Points, in no order, along strands that fork, close into loops and pass close to each other.
In the rows, zero is written as 100.
Two points are linked if the straight distance between their rows is under 101. Some points are linked to none.
J_54: [ 85 124 101 113  77  70 100 121 128 103  80 126 104 109  91  80 124  98
 103 143 121 101 107  76 134  94 122 137 104  94  82  87  74 108  87 115
  89  69  85 105 102 113  85 115  88  58  59]
J_680: [ 98  83 109  95 105  83 115 107  86 107  87  84  72 110 103  70 111  86
  90  97 121 112 126 118  82  85  93 104 122  91 155 112  81 110  93  84
  63  84 109  94  59 101 125  72  83 113 121]
J_116: [107 105  90  91 121 105  90 134  88 140  58  93 111 110  82  68 102  33
  91 102 102  81 131  68  77 121  91  76  79  80  90 131 121  91  83 108
 100 129  71 117  98  96  77 119 116  91 130]
J_336: [ 96 114 139 105 114  94 112  81 108 137 144 110  69  90  69  86 129 125
 134 106 122 106 107 107 112  80 126  94  87  92 120 125  88 121  86  93
  85 110  79 115  67 109  97  69 114 126 108]
J_803: [ 99 118 105 125  95 104  60 102 140 102  89 110 113  97 102  96  94 107
 106  94  72  93 111  94 146  87  84 139  84 103  93  81  94  69 120 128
 127  94 124 120  98  78  97 141 113  74  98]
J_729: [102 117 103 121  89 109  70  90 132  77  96 100 117 106 104 125  84 127
 107  94  69  83  89  95 139 107  92 132  95 109  88  80 108  73 131 131
 144  65 117 122 114  82  93 149 120  87  85]
J_742: [ 99  57 114  90  86 114 115  81 113 112 109  89  96  98  95  97 100 105
 129 106 136  99  86 112  88  91 101  81 119 111  99 101  97  94 133  91
 104  83  93 143 111 106 102 113 128 129  84]
J_471: [112  89  75  84  95 109 108 125 100  67  91 102  94 118 115 121  91 132
  97 128  90  98 110  82 100 125  97 107 116 122  86  97 103  90 114 114
 145  82 104 100 128 102  96 128  91  98  76]
J_736: [ 89 127 116 103  80  83 105 108 103 108  98 119 118 122 107 115 119  97
 102 129  94  95 112  59 115 133 101  99  73  92  67 102 120 144  59 125
 137  87  78 105 130 114  78 125 111  51  94]
J_325: [ 93 105  69  96 106 134  69 110 115  75  77 111 133 116 121 120 101 122
  82  93  64 114 128  79 114 118  78 100  91  96  73  92 105  72 113 111
 126  95 113 119 128  63  81 135 103  61 110]
J_892: [109  83 103  95 127 120 117 107 103 130 114  84  96  62  87  87 114 102
 117  79 117  91 107 117  84  77 100  84 108 112 113 113 110  85 115  73
  57 118  98  96  79 107 113  88  98 144 115]
J_95: [ 91 112 135 129 108  84  77  80 143 108  89 135  96  76  75  73 147 131
  88 109 110 123 129  96 140  70  94 140  83  92 112  97  69  91  78 103
  67  86 112 123  68  85 118  64  90 102 102]
J_974: [124 102  80  96 104  94 117 139  85  92 113  96  89  96 114 128  68 118
  90 101  96  76  78  79  80 118  96  90 108 123  84 104 115 101 124 101
 121 100  85  50 125 101  97 114  90 120  96]
J_746: [ 88  81  95  89 100 129  82 113 110  92  73  88 106 124 116  94  98 105
  96  94  91 107 122  89 102  94  81  94  95  94  80 103  89  49 121 116
 132  98 102 128 109  64  83 131 122  77  97]
J_595: [ 95  84 109 105  98  94 105 115 106 120  60  86  97 110 108  70 115  62
  95 103 123 111 127 108  83  85  85 110 112  92 124 111  91 108 103 101
  51  78 101 103  72 104 118  92 110 106 115]
J_253: [ 96 114 120 125  88  77 110  88  95 111 149  88  79  83  97  93  87 108
 119  89 120  94  54 125  97  83 118 113 104 101 102  96 101 123 107  89
  90  85  86  64  81 111 110  79  95 103  84]
J_566: [ 67 123 120 126  71  87 106  91 136 123 132 126 106  97  81  78 145 124
 115 114 117 108 103  89 132  71 123 121  84  88  80 101  77 118  86 111
  86 100  95  99  89  88  77  80 100  66  93]
J_662: [103 111  71  78 100  92 118 118  94 114  89  83 100  89  75 117  87  85
 102  83  92  65  72  55  71 152  98  70  90  99  41 120 149 136 117 113
 114 120  83 110 151  92  83 124 119 104 106]
J_155: [104  97 136  95  94  70 116  92 109 136  59 114  95  98  76  94 112  55
 112 113  97 102 114  98 110 113  69 114  98  80 104 107 104 131  75 112
  59 103  81 131 112 130 117  82 121 144 115]
J_424: [ 93 117 109  99  78  82 130 112 102 115  67 113 119 105  93 107 104  89
 113 145 112  59  88  56 103 146  91  88  92 107  26 106 134 136 103 132
 141  92  94 129 149 106  78 133 115  61  91]
J_64: [118  96 105 101 105 120 101  61  61  79  79 102  95  85 133  85  97 101
  99  86 105 105  91 160  70  74  96  79 125 106 127  66  81  68 125  79
  83 129 172 106  70  92 119  90  81  86 101]
J_267: [ 92  93  96 108  98 126  93  93 130  73  80 100 107  83  89 105 105 146
 122 115 109  93  92  97 122  91  99 121 122 104  75  79  79  57 149  98
 125  65 116 157 112  78  80 128 121  99  68]
J_89: [110  76  90  92 100 103 114  84 102  71  96 102 113 100  97 119  95 103
 107 127  96 104  89 111 114 121  95  99 122 119 105  86 101 114  94 100
 107  90 103  99 125 128 118 100  86 129  85]
J_999: [118 104  67  92 111 121  66  91  93  83  98  87 101 121 133 112  54  96
  79  61  68  91  78  99  68  80  88  88  87  87  86 108  90  54 145  93
 105 117 120 111 122  69  72 111  96  85 112]
J_268: [110 118  83 105 121 134  92 102  91  82 120 116 105 112 119  91  97 140
  93  95  77 117 128  99  99  90 116  85  97 105 116  94  79  73  96  96
 107 136 142  93  83  83 100  88  68  84 126]
J_731: [101 123 131 117  97  86  87  69 124 109 145 118  86 115 105 101  89 132
 133 112 105 106  88 110 131  78 127 110  83 113 125  85  97 113  94 118
 127 100 100 108  99 108  90  90 116 103  82]
J_936: [122  81 103  87 120  98 120  87  92 135 129  72  83  62  81 105 105  88
 131  85 131  90  91 120  83  92 107  77 114 106 123 118 106 108 116  70
  79 110  82  98  83 121 109 106 106 148 105]
J_809: [119  98  79  79 117 105  86 114  63  72  81  98  94 110 115 145  61 128
  49  58  81  78  83  69  49 106  66  63  84  88  69 121 107  66 134  88
 127 115 102 121 146  82  61 106 137 106 120]
J_345: [ 79 100 120 108 108 112 118  92 125 144 132 103 104  76  65  87 141 119
 123  91 107 103 105 105 128  87 100 103  93 105  99 119 115 110  84  95
  63 127  89 104  83 105  99  79 116 118 129]
J_842: [103  85 113  84 117  71  76  66  84  90  82 112  85 114 103 101  81  63
 102 105 102 126 103 145 100  90 100  96 104  89 158  90  75  93  68  90
  89  93  98 107  78 116 124  74  81 118  85]
J_931: [116 100  67  72 104 110  81 106  92  83 123  77  84 106 137 113  52 118
  92  72  82 102  64  96  68  91  98  91  99 104  88  96  85  71 152  90
 118 115 110  87 139  81  81 108  81  89  88]
J_419: [ 91 106  63  82 108 109  92 116 109  94  58 100 133  96  81 103  97  70
  87  96  87  77  94  57  84 144  94  79  86  88  43 109 143 130  93 108
 110 120  92 115 136  91  88 116 118  95 114]
J_744: [ 95 101 130  89  65  49 113  89  79 128 108  98  72 129  91 111 101  46
 124 120 123  86 109  95  83 107 120  93  92  65 130 105  86 133  61 120
 114  90  72 107  91 123  85 103 121  80  75]
J_72: [ 88  88 120 117 108  98 130  90 123 101 120  96  85  93  94  94  99 147
 112 121 106 103  84 111 120  92  88 115 114 137 118  88  90 112 101  95
  80  85 119  95  91 103 129  77  81 119 104]
J_903: [ 74  93  80 106  93 118  80 109 104  98  93  84 129 115 111  99  89  81
  81  70  74 105  87  97 105 121  90  87  91 103  71 103 138  89 102 109
 101 112  95  77 106  74  98 113 120  76 125]
J_563: [101 115  80  90  97  85 115 117  92 129 108  85  99  92  83 110  93  75
 119  85  98  71  75  77  78 122 112  75  97  95  65 118 128 130 107 109
 107 127  70  89 132 109  81 127 121 114 105]
J_374: [112 128  71 105  99  87  98 117  98  78 113 116  96 116  96 105  82 101
  80 118  87  92  90  69 101 118 128 112  91  92 100  97  92 126  87 105
  98  95  74  80 120 125  93  99  62  92  72]
J_315: [ 86 121 105 125  92 110  74  89 137  87  82 118 133  65  99  70 133 117
  79  93  89 116 121 112 141  79  98 129 106 107 104  84  69  67  97  99
  70 107 149 101  68  84 116  88  79  82 100]
J_911: [102  85 102 119 107 125  76 107 112 124  78 111 126  76  85  84 112  77
  94  83  93  87 115  86  96  65  84 106  85 102  80 104 119  81 102  97
  68 122  95 122  87 105 111  95 112 126 113]
J_996: [ 75 108  99 116 127 124 121 117 110 147 136  82 109  62  77  80 135 117
  98  73  87 102 116 106 123  89  81 101  90 105 103 122 133  76 104  86
  65 139  93  81  65  90 105  84 103 102 147]
J_311: [101 119 121  93  75  93 116 119  98 136  90  98 107 111 104  98 111  91
 119 129 101  67 102  59  90 123  98  83  74  95  57 108 112 126  87 132
 138 112  77 117 134 108  68 134 122  56  99]
J_956: [ 84 106 120 115  90 116  84  79 106 129 129  88 112  93 103  79 103  79
 116  69 108 117  83 132 112  72 118  97  90  98 110  97 106  91 100  97
  79 110  96  91  80  87  99  94 103 100 105]
J_906: [ 66 102 120 104  84 101  86  72 100 118 112 102 119 106  89  94 108  65
 111  80  91 116  83 124 128 101 109  99  91  92  87 106 116 104  75 105
  91 122  86 101 101 106  89  91 127 103 110]
J_367: [109  83 141 101  88  88 113 116  86 159  75  84  99  92 104  87 122  51
 126  79 149  83 133  91  71  79  98  89  99  85  93 124 140 135 121  95
  72  91  84 128  77 105 106 122 138 109 111]
J_835: [126  99  83  96 112 103  93 126  78  77  65  99  98 111 106 130  67 117
  63  89  86  60  75  55  63 125  70  79  88  97  55 108 104  95 133 106
 133  91  89 120 147  97  76 122 125 107  89]
J_994: [104 101 121 124  82  73 102  76  99 118 127 117  95  82  92 101  90  93
 126  96 117  82  60 118 112  88 119 117  99 111  88  97 110 125 109 103
  82  85  88  80 106 126 107  87 101 130  79]
J_761: [103 121 106 113  98  88  91  87 115  91 152 111  81 128 104 112  82 137
 117 114  89 108  80  88 118 100 127 110  84 119 107  89 101 118  88 113
 138  92  86  96 109 103  87 102  91  85  85]
J_266: [116 105  71  82  99 114  92 134  79  58  79 112  90 122 138 126  83 131
  88 104  76 100 117  84  73 109  91  92 107 102  78  97  84  71 120 111
 128 100 126  95 134  90  84 125  95  83  88]
J_749: [104  99  60  85  98 102 106 123  92  88 110  92  95 108 108 130  65 122
  95  93  91  82  60  78  72 135 101  99 107 125  45  96 127  95 146  99
 113  87  90  69 156  95  90 118  86  99  85]
J_864: [ 94 115 107 119 100 123  75  78 129  80  93 101 116  79 108  79  94 108
  95  72  81 105  98 117 135  80 106 109 103 108 117  74  77  57 124 107
 102 104 149 107  81  78 122 108  88  93  96]
J_893: [115  82  95 102  99  97  70  96  80  79  76  94  84  92 129  87  92  85
 104  92 138 117 121 124  59  66 129  91 121  98 141  78  65  90 124  83
  88  83 137 107  58  91 128 104  74  86  62]
J_18: [103 105  91 105 117 112 110  91  81  71  88 131 122 103 110 118 116 114
  83  97  65 130 137  99 116 120  86 110  94  93 113 100 113 113  59  88
  75  96 119  74  99 119 122  65  86 118 130]
J_846: [ 97 106  81 100 110 117 101 105  68  76  87 115 121 126 106 109 110  87
  69  99  69 118 136  96  89 128  93  97  94  86 130 112 106 103  64 101
  90  99 109  72  84 100 103  79  98  90 135]
J_708: [134  56  71  78 105 103 100  74  68  75  82 103  94 100 109 120  92  82
  95 115 102  97 102 128  65  92 113  65 130  93 140  97  65  88 105  77
 120 114 115 116 110 113 105  99  89 120  94]
J_631: [107 101 107 102  89  91 105  99 113  76  79 103  98 122  95 118 100 123
 120 149 102  90  92 106 135 114 108 136 125 120  89  85  97  81 113 121
 133  51 104 142 104 107  93 142  94  86  59]
J_462: [ 95 127 104 103  90  84 115 117 102 104 115 113 100 124  86 102 117  98
  87 118  93  96 112  61 112 128 104 108  78  80  96 114 106 145  62 121
 121  90  62  88 114 110  85 106 111  67 103]
J_885: [100 108 105 110  97  92 100  80  87  92 146  80  85  78 105  98  74 101
  98  88 104 103  54 133 102  97 112 103 105 111 126  79  95 104 102  83
 108 108  88  58  83 107 119  79  80  90  82]
J_339: [ 73 104  83 119  85 110  84 112 120  94  70  93 137  97 110  77 101  74
  85  83  92 101  98 108 116  94  81 114 100 104  76  92 115  77 116 109
  83 109 109  85  93  85 105 101 118  82 109]
J_923: [103 100 103 123 102 125  72  94 133  93  98 100 112  89 112  90  86 113
 106  81  88  97 103 100 116  67  93 110  94 101 107  86  97  60 131 113
 114 106 126 121  85  79 109 120 112 105 100]
J_50: [ 93 101 130 107 101  78 127  89 118 137  99 110  89  85  74 113 112 101
 117 110 100  98 105 103 126  97  72 125  94 104  99 103 105 129  73 115
  56  97  87 104 113 135 125  66 106 143 111]
J_516: [ 89 114  98 112 129 119 114 124 101 140 141  85  97  88  75  99 121 125
  96  80  78  95 125  85 115  99  83 101  81  91  91 136 138  86  92  92
  89 134  72  82  73  91  93 101 116  91 151]
J_408: [103 119  94 106 128 118  91 132  80 143 117  91  95 104  82  88 112  82
  92  78  81  91 121  83 103  95  90  96  77  90  95 138 130  93  91 103
  97 135  71  96  77  90  73 107 107  92 147]
J_718: [133  76  90  80 101  83 121 129  75  99  98  71  78  87 122 123  70  95
  92  95 120  76  87 105  65  93  78  91 122 116  99 114 103  89 126  88
 123  99  92  63 113 103  96 115 105 126  97]
J_542: [142  76  88  90 100  98  88  87  75  71  92  82  88  81 142 118  68  95
  92  83 128  94  85 132  59  58  97  85 118  98 115  90  84  65 138  69
 130  93 119  83  90  82 100  99  95  97  90]
J_363: [ 88 111 105 129  88 103  75  95 141 109 104 124 130  93 100  97 112 117
 105 106  74 102 107  83 147 100  81 126  76 101  77  83 113  99  91 122
 118  97 100 102 107  87  95 118 113  72 109]
J_308: [109  85 116 102  97 116  76  94 119 108  99  79  89 110 120  96  76 103
 114  70 113 100 110  96  99  65  93  91  90 100  97  97  97  54 136 105
 134  93 109 128  98  59  85 129 132  93 104]
J_844: [108  85  75  90 111 126  85  91  88  99  72 113 130 107  77 104  83  56
  86  99  77  92 111  83  94 118 101  76  86  80  86 113 109  92  91  93
  99 125  81 131 119 114  85 105 112 124 110]
J_804: [145  74  91  84 112  90 103  65  66  81 108  79  96  57 145 126  82  95
  99  96 113  85  71 147  65  62  85  79 120 110 126  87  89  77 127  62
 130 109 131  79  95  84 116  88  84  94 108]
J_791: [130 109  82  98 107  78 100 100  70  87 107  97  98  81  93 114  83  66
  84  93  98  76  78 108  81 110 107 101 107  88 114 110  91 121  87  84
  93 105  73  56 112 127 111  83  86 132  90]
J_614: [ 96 112  59  78  86 108  98 138  67  67 105  87 102 117 131 125  84 102
  70  79  84 110  97  98  61 136  95  86 105 108  98 107 114  99  91 106
 112 103 112  44 114  89  97 105  91  83 109]
J_317: [ 98  94 149 109  92  99  88  84 108 136 121 109  89  90  88  76 125 101
 133  96 137 121 121 104 101  68 129 102  84 104 115 104  86 119  90 102
  67  86  96 125  67 100 108  90 108 113  90]
J_90: [103  78  81  82  96 129 110  94  73  69  99  88 102  97 131  98  86 114
  96  92  95 113  90 137  71  92 106  78 125 109 103  80  90  65 119  80
 105 127 148  88  98  98 109  93  83  95  98]
J_715: [128  60 106  73  96  84 110 106  75  88  85  69  80  93 127 130  70  87
  84  87 127  84  85 123  56  78  75  82 121  98 112 115  93  68 130  75
 142  83  98  96  99  88  99 116 123 119 100]
J_192: [ 97  95 156 110  81  78  98  72 117 127  98 123  88 100  95  96 120  89
 146 114 127 109 111 107 114  78 122 107  86  99 106  94  90 120  84 121
  94  84  91 129  96 120  90  90 119 108  71]
J_594: [ 94  98 122 103 117  84 123  94  92 103 114  83  54  98  92  88 111 113
  91  99 110 101  99 116  91  77  97 113 112  77 143 116  81 118  85  79
  83  85  96  87  59 106 127  57  93 112 116]
J_126: [112  73 118  82  81  60 107 100  89 107 106  80  59 122  95 114  88  74
 112 122 130 103 104 108  79  97 113  95 102  95 146 101  88 118  80 109
 125  83  82 109  82 117 103 114 102  98  87]
J_86: [ 89 128 119 108 127 103  86  70  79 100  89 111  84 104  96  76 107  71
  73  85 102 115 105 132  94  90  98 117  94  67 148 106  80  88  78  82
  53  97  97  84  48 100 114  41  85 111 113]
J_137: [ 83 106 130 126 111  86 134  85 130 116 120 125  83  88  71 108 117 150
 107 124  96  99  88 104 145 107  77 131 108 110 103 105  98 125  85  98
  68  70  92  92 103 119 123  53  92 128 108]
J_863: [ 85 117 123 100 110  83  76  70  86  98  91 112  89 108  95  84  99  63
  95  89 114 126 105 134 115  94 106 109  89  75 143  99  84  97  65  93
  73  99  90  90  65 108 115  62  96 124 101]
J_757: [ 96 115  57  86  83  87  96 136 100  81  93  95  98 127 101  95  80  87
  87 116  97 100  95  74  88 127 117 107  98  97  95  92  91 117 101 121
 101  93  84  94 122 104  86 121  78  79  79]
J_606: [ 86 103 110 125  91 115 110 109 132 107 133 112 117  99 103 107 116 142
  98 104  85 109 118  78 138 111  80 113  83 116  86 100 129 110  91 110
 121  90  90  75 104  85 108 101 110  86 128]
J_428: [ 86 108 107  94  95  80 106  98 110 114  68 115 126 105  82  96 115  50
  98 115  95 100 113  87 123 130  88 110  85  78  92 107 114 128  55 109
  85 106  78 107 108 118 104  93 127 112 113]
J_561: [110  87  95 107  94  99  83 107 102  88  77  83 107 106 110 105  73  89
  95  98 100  79  74  93  87  94  98 105  98 101  84  95  98  94 124 106
 114  87  92  99 121 103  87 128 119 112  84]
J_239: [ 99 104  97  95 107 123  79  93  90 111 127  71 102 108 111  87  80  83
 100  62  94 109  77 127  86  85 106  84  97 101 103 100 108  80 115  92
 105 117 103  83  82  75  91 107 100  92 118]
J_693: [116  98  98 104 101  97  90 112  96  80  57 104 111 114  98 120  79  89
  83 115  89  64  85  66  93 127  90  92  93 100  67  93 111 103 108 118
 131  81  85 130 132 110  82 134 120  94  81]
J_186: [118 114  90 101 108  85  86 109  95  68 130 105  69 126 111 125  75 150
  97 126  87 102  91  86 106 102 117 103  92 121 145  82  99 110  93 110
 158  81 104  92  96 102 104 114  70  82  77]
J_344: [103  92 132 100  82  86 126 110 100 139  83  83  95  96  93  89 115  67
 137 103 131  80 113  92  85  95 101  91  92  89  82 116 114 126 100 108
  88 101  84 121 100 111  98 117 133 110 106]
J_889: [ 95  71 102  99  96 123  97  81 133  87  98  95 103  90  87  91 102 138
 126 121 126  98  89 107 110  84 111 102 115 114  88  84  85  75 141  91
 107  72 114 155 102  94  95 120 118 118  67]
J_705: [ 94  97 134 110  77  86  95  82 113 115 114 116 109 115 102 113 102 100
 138 116 100  95  83 103 116  89 112  97  89 106  88  97 104 117  98 123
 120  98  90 122 117 116  75 109 128 100  80]
J_728: [ 93 115  77  97  89  94  96 132 126  91  75 108 110 122 101  89 105  89
  96 136 103  97 117  66 108 114 114 118 101  93  78  84  78 102  88 118
 107  91  81 114 120 105  80 131  84  61  75]
J_51: [ 98 104  90  95 121 127  83 132  77 136  84 104 107 122  87  77  99  58
  82  93  83  92 134  87  90  99  94  88  89  91 100 135 119  74  89 102
  94 126  74 104  89  89  65 113  96  91 137]
J_209: [ 69 109 120 120 102 103 107  94 118  97 120  91  77  91  84  56 143 135
  79 100 127 117 107 106 102  76 111 116 105  86 117 101  62 100  91  86
  71  84 119  95  54  73 124  55  77  90  92]
J_998: [113  61  92  77  89  99 114  68 104 112 135  82  83  84  93 112 100  96
 141 109 149  95  72 118  68  91 123  74 118 109 107 101 101 111 133  82
 112  83  88 126 117 107 101 111 119 126  71]
J_56: [106  96  74 100 106 114  93  90  96  71 117 112 130  90 109 120  82 112
  95  93  69 110  80 104 108 119 116  92 102 112  88  84 113 112 101  88
  98 106 102  69 125 114 107  88  74 115  91]
J_824: [125  70  66  83  96 102 112  77  71  52  81 110 111 105 106 135  89 110
  91 117  81 102  92 126  90 124 107  87 129 106 120  83  90 105  95  89
 117  91 118 100 127 122 111 103  82 121  80]
J_81: [103 118  84  93 119 117 107 115  60 114 114  82  94  96 109  85  91  76
  81  70  93 106 102 129  76  94 109  79 107  96 121 121 109  73 104  81
  91 131 106  60  60  92  87  84  80  88 130]
J_411: [107  77  82  76 130 134 120 118  82 117 109  83 101  73 108  92  99 111
 111  75 113 100 112 125  72  80 107  67 117 116 103 114 108  58 126  71
  80 135 118  92  86  88  97  91  90 126 124]
J_569: [100 106 121 107  98 104 104  72  91  79  84  90  91  89 124  73 101 108
  96  90  95 111 102 147  95  80  86  93 123 120 137  63  74  86 116  92
  87 103 166  98  60  83 133  77  67  86  99]
J_785: [ 64 117 123 119  86  95 101  81 129 116 141 103  89  86  77  67 144 130
 104  99 121 108  98 103 120  77 127 117  92  85 102 105  79 110  87 100
  73  99 108  94  70  76 104  67  98  85  96]
J_493: [110 116  94 115 120 126 104  85  85  69 109 131 122  79 108 116  96 138
  91  88  63 112 111 107 110 116 107 100  98 102 102  83 103 108  79  85
  76 118 131  67 104 117 121  68  74 116 108]
J_499: [ 75 114 118 101 112  90 119  81 113  78 108 101  66  99  78  79 125 132
  76 111 113 111  86 114 101  92 108 120 108  83 130  98  59 117  84  82
  73  81 112 100  72  99 133  35  67 110  82]
J_446: [ 97 127 106 111 121 120  98  86  58 106 108  93  91  96 108  72  97  66
  73  76  99 108 106 141  80  88 101  93 114  83 151 112  97  76  95  73
  72 117 123  63  40  91 102  58  76  89 120]
J_934: [114 118  81 100 118  97 102 101  86  93 125 116  92  90  82  98  91 102
  86 101  93  97  90  97 103 110 123 108  97  75 109 101  79 124  76  90
  79 106  72  74  97 126 104  73  76 124  87]
J_645: [ 97 100  89 101  87  94 122 124 113  71  94 115 111 114 102 104 106 138
 103 146 101 104 105  87 142 123  99 126 121 132  77  94 105  98 103 112
 119  55 105 101 116 106 104 126  76  87  84]
J_577: [124 100  92  77 101  99  86 120  94  67 116  93  78 135 116 139  78 140
  95 125  89  99 101  74  88 113 105 100 100 131 120  90 102 103  93 118
 162  78  94 107 120  97  85 128  78  85  79]
J_97: [ 83  94 109 108 107 111 132  94 111  84 105  95  98  90 108  97 111 146
  90 103  77 114 106 121 123 102  73 105 120 124 120  90  93 101  97  91
  77 102 138  83  84  97 134  67  77  99 128]
J_917: [ 98 112 101  86  95  83 114  95  81 127 139  81  83  98  72  89 106  60
 116  90 109  97  91 109  90 105 119  88  99  77 120 123 101 121  78  99
  93 124  68  92  86 120  88 105 110 113 110]
J_483: [ 90 110 117 113  99 103 122 102 106 110 134 117  99 116  87 108 124 133
  95 107  80 102 120  74 132 113  89 120  77  87 101 112 113 126  66 111
 120  85  70  82  96  96 101  88 117  83 124]
J_383: [ 92 114  71  94  89 110  98 114  71  62 106  95 120 121 129 120 104  99
  62  86  71 127 119  92  78 139  97  89 100 101 110  94 120 113  73  97
 107  82 111  51 103  95 105 101  94  75 107]
J_449: [ 81  98  94  91 105 104 112  88 107  77  70 130 136  98 102 121 121  95
  80 104  75 140 130 107 134 132  74 115 107 104  99  97 109 120  51  93
  71  87 108  92 119 120 124  75  94 109 124]
J_459: [ 91  97 116 118  94  97 100 122 127  89  91  96  84  89  98  67 127 130
  96 121 125 115 122  96 111  73 109 119 112 112 117  92  65  93 105 102
  83  81 124  98  66  82 122  89  74  92  86]
J_559: [ 98  99 150 109  95  72  90  84 129 109  80 124  98 111  80  87 124 100
 128 137 116 118 119 104 141  80 115 122  91  98 111  76  77 105  77 120
  95  72  86 140  90 119  99 104 108  94  73]
J_335: [ 90 112 115  89  82  73 122 107  94 117  93 108 100 124  83  94 113  59
 101 122 105 101 121  78 107 136 109 101  86  72 115 110  97 132  53 117
 110 102  69 111 100 114  94 106 115  92 101]
J_732: [ 98  80 129  98  81  82 109  84 108  95  86  99  92 127  97 118  99 106
 130 141 112  89  88 103 112  98 108 113 108 115 101  86 102 102  98 125
 137  59  93 142 118 116  91 133 118  93  67]
J_59: [100  80 140 105  90  83 100 114  99 144  62  90  97 111 111  82 116  58
 102  81 155 102 137  92  74  90  92 114 110  85 122 113 108 132 116  96
  43  71  92 119  71 105 124 107 121  98 106]
J_425: [124 107  85  75 109  98 107 117  90 123 133  81  85  97  84 110  86  84
 106  92  95  96  90  80  89 124 112  75  98  90  98 123 109 121  92  97
 109 128  63  95 112 113  79 119 103 110 111]
J_503: [127  80  91  96 115  83 114  76  74  85 116  78  93  65 119 116  79 103
  99 103  97  96  69 144  87  84  95  89 123 115 138  86  93  98 109  69
 106 105 116  59  89 102 124  73  74 112 103]
J_873: [100  85  95 110 114 122  73  94 100 111  58 115 135  99  77  96  99  57
  85 104  81  91 115  82 110  95  82  98  86  96  79 102 119  90  84 100
  86 128  95 133 101 112  97  98 121 124 112]
J_178: [ 81 112 112 109 116 110 123  78  83  82 102 100  86  91 107  76 112 131
  81  90  89 114  96 131 105  94  91  97 117 105 135  79  74  99  91  80
  75 117 155  84  63  89 132  47  66  90 118]
J_555: [ 78 118 117  92  81  76  95  68  84 124 110 104  98 108  84 103 109  47
 123  89 103 112  92 128 110 104 117  90  90  79 105 114 112 116  64 111
  85 120  71 100  89 113  88  92 123 112 103]
J_452: [112  94  78  97  93  95  81 100 104  82 119  85  88 106 118 101  64 104
 110  97 104  91  61 109  84  89 120 101  99 104 100  85  90  96 132 101
 117  96  90  91 117  96  89 120  86  97  74]
J_979: [ 99  95  89 105  92 112 111 135 116  89 100  96  90 101 103  72 101 125
 102 116 113  97 114  88  94  84 112 108 114 110  98  93  73  92 111 103
  98 100 100  94  93  98 106  98  78 106  91]
J_355: [ 78 128 106 126  78  77 104 105 135  94 121 123  93 107  87  83 119 120
 108 128 119 102  89  95 138  81 133 134 104 106  76  84  78 105  99 113
  89  77 100 107  97 102  89 104  77  68  62]
J_377: [121  72  86  69 104  89 124  78  91 117 131  73  88  69  85 105 105  79
 125 109 131  93  80 123  79 107 110  75 127 101 127 108  94 112 109  79
 104 110  83 108 109 115 110 103  94 144  92]
J_915: [102 105  71  81 119 115  68 109  85  82  87  89 100 130 121 128  63 116
  72  54  61 100  80  71  67 111  74  85  70  97  64 117 105  77 139  98
 110 123 111 116 138  67  66 117 107  93 114]
J_747: [ 92 103  62  69 107 104 102 135  98 102  93  89  97 105 100 124  82 115
  89  79  79  88  80  51  68 146  87  79  85 114  35 114 135 111 128 107
 104 112  87  85 159  83  77 113 105 101 102]
J_269: [ 88 107 133 122 100  79  87  87 135  99  79 128 102  97  82  84 133 113
 101 126 103 128 120 103 152  86  96 137  90  91 111  91  73  99  72 111
  83  87  97 120  85 103 109  85  91  98  82]
J_258: [122  63  86  86 110 109  97  75  77  89  73  99 115 101  90 105  91  65
  95  98  96  94 108 112  82 106 101  82 108  88 118 108  93  91  94  87
  95 115  89 123 111 119  99 105 103 134 105]
J_233: [ 79  94 101  95  96  98 108  86 112  71  85 112 126 104  94 113 109 102
  96 117  89 132  99 109 151 127  86 115 114 113  95  88 117 122  68  96
  93  82 103  99 124 117 126  91  96 118 105]
J_512: [ 83  91 112 114  96 105 101 102 120 146 105 107 123  68  67  84 134  77
 115  93 108  96 109 100 123  78  88 112  85 107  74 113 121 102  84 100
  57 126  90 118  89 113 104  91 125 121 120]
J_236: [114  71 116  80 109  68  98  81  80 110 101  88  64 116  90 110  89  70
 111 119 130 115 111 123  84  85 107  88 102  91 165  99  78 113  72  86
 122  93  83 115  67 119 117  94  92 117  99]
J_468: [100  91 108 106  81  93 123 127 111 119 106  87  83  94  96  75 110  99
 118 110 127  95 104  85  95  89 109  98 101 104  87 106  92 113 103 110
  93  98  82 102  96 100  94 111 101 101  94]
J_110: [ 82 105  64 103  96 115  75 119 107  71  69 102 142 108 114 119  97 104
  72  79  68 104 106  71 100 132  73  97  90 104  54  92 137  90 110 115
 115  87 112  86 128  74  93 127 117  77 110]
J_679: [105 111  50  72 101 119  91 144  66  74  97 105  93 124 140 115  82 112
  80  81  78 117 117  92  48 124 105  83 102 100  75  99 101  87 110  97
  99 124 130  62 127  87  92 103  86  69 106]
J_129: [ 78 105  97 128  87 109  77 103 138  93  81 114 141  60  97  80 125 105
  82  99  88 107 108 103 141  79  75 135 108 115  73  87 100  77 113 105
  67 108 137  94  89  91 114 103  97  85 104]
J_254: [105  87  68  75 114 137 114 113  71  88 119  94 103  91 129 103  85 124
 101  70  90 107  97 121  64  98 110  67 116 114  84  94 105  59 132  81
 104 149 131  77 107  83 100  89  86  96 112]
J_366: [ 84 111  75  93  88  90 112 121 117 106  69 117 127  98  81 105 111  83
  93 116 108  80  92  40 105 147  88  87  92 104  28  96 141 140  90 112
 128  96  91 113 148  95  85 127 110  68 104]

How many points has the smallest loop of links through each point below? Write none if it is on no loop.
J_746 | 10
J_462 | 23
J_512 | 25
J_18 | 6
J_732 | 9
J_809 | 8
J_594 | 11

A piece is all that can be reached along the links. How many separate loops has the piece of each point below (a circle has one, a figure eight two, a Y none), and how many tips (points with one link)?
J_266 | loops 3, tips 2
J_744 | loops 2, tips 3
J_915 | loops 1, tips 0
J_344 | loops 1, tips 1

A tip is a point with one link. Name the tips that can be reached along the links from each point below, in the order of the rows.
J_708 | J_116, J_95
J_934 | J_791
J_555 | J_729, J_267, J_994

Name the points in between on the shortest way along the links from the first point to the second, in order.
J_110, J_126 | J_325 J_746 J_308 J_923 J_803 J_363 J_606 J_483 J_462 J_335 J_744
J_471, J_18 | J_266 J_679 J_614 J_383 J_846
J_994, J_425 | J_253 J_885 J_503 J_804 J_542 J_715 J_718 J_974 J_749 J_747 J_662 J_563
J_239, J_137 | J_81 J_446 J_86 J_863 J_842 J_236 J_126 J_744 J_335 J_428 J_155 J_50
J_757, J_344 | J_728 J_54 J_355 J_566 J_785 J_209 J_459 J_979 J_468
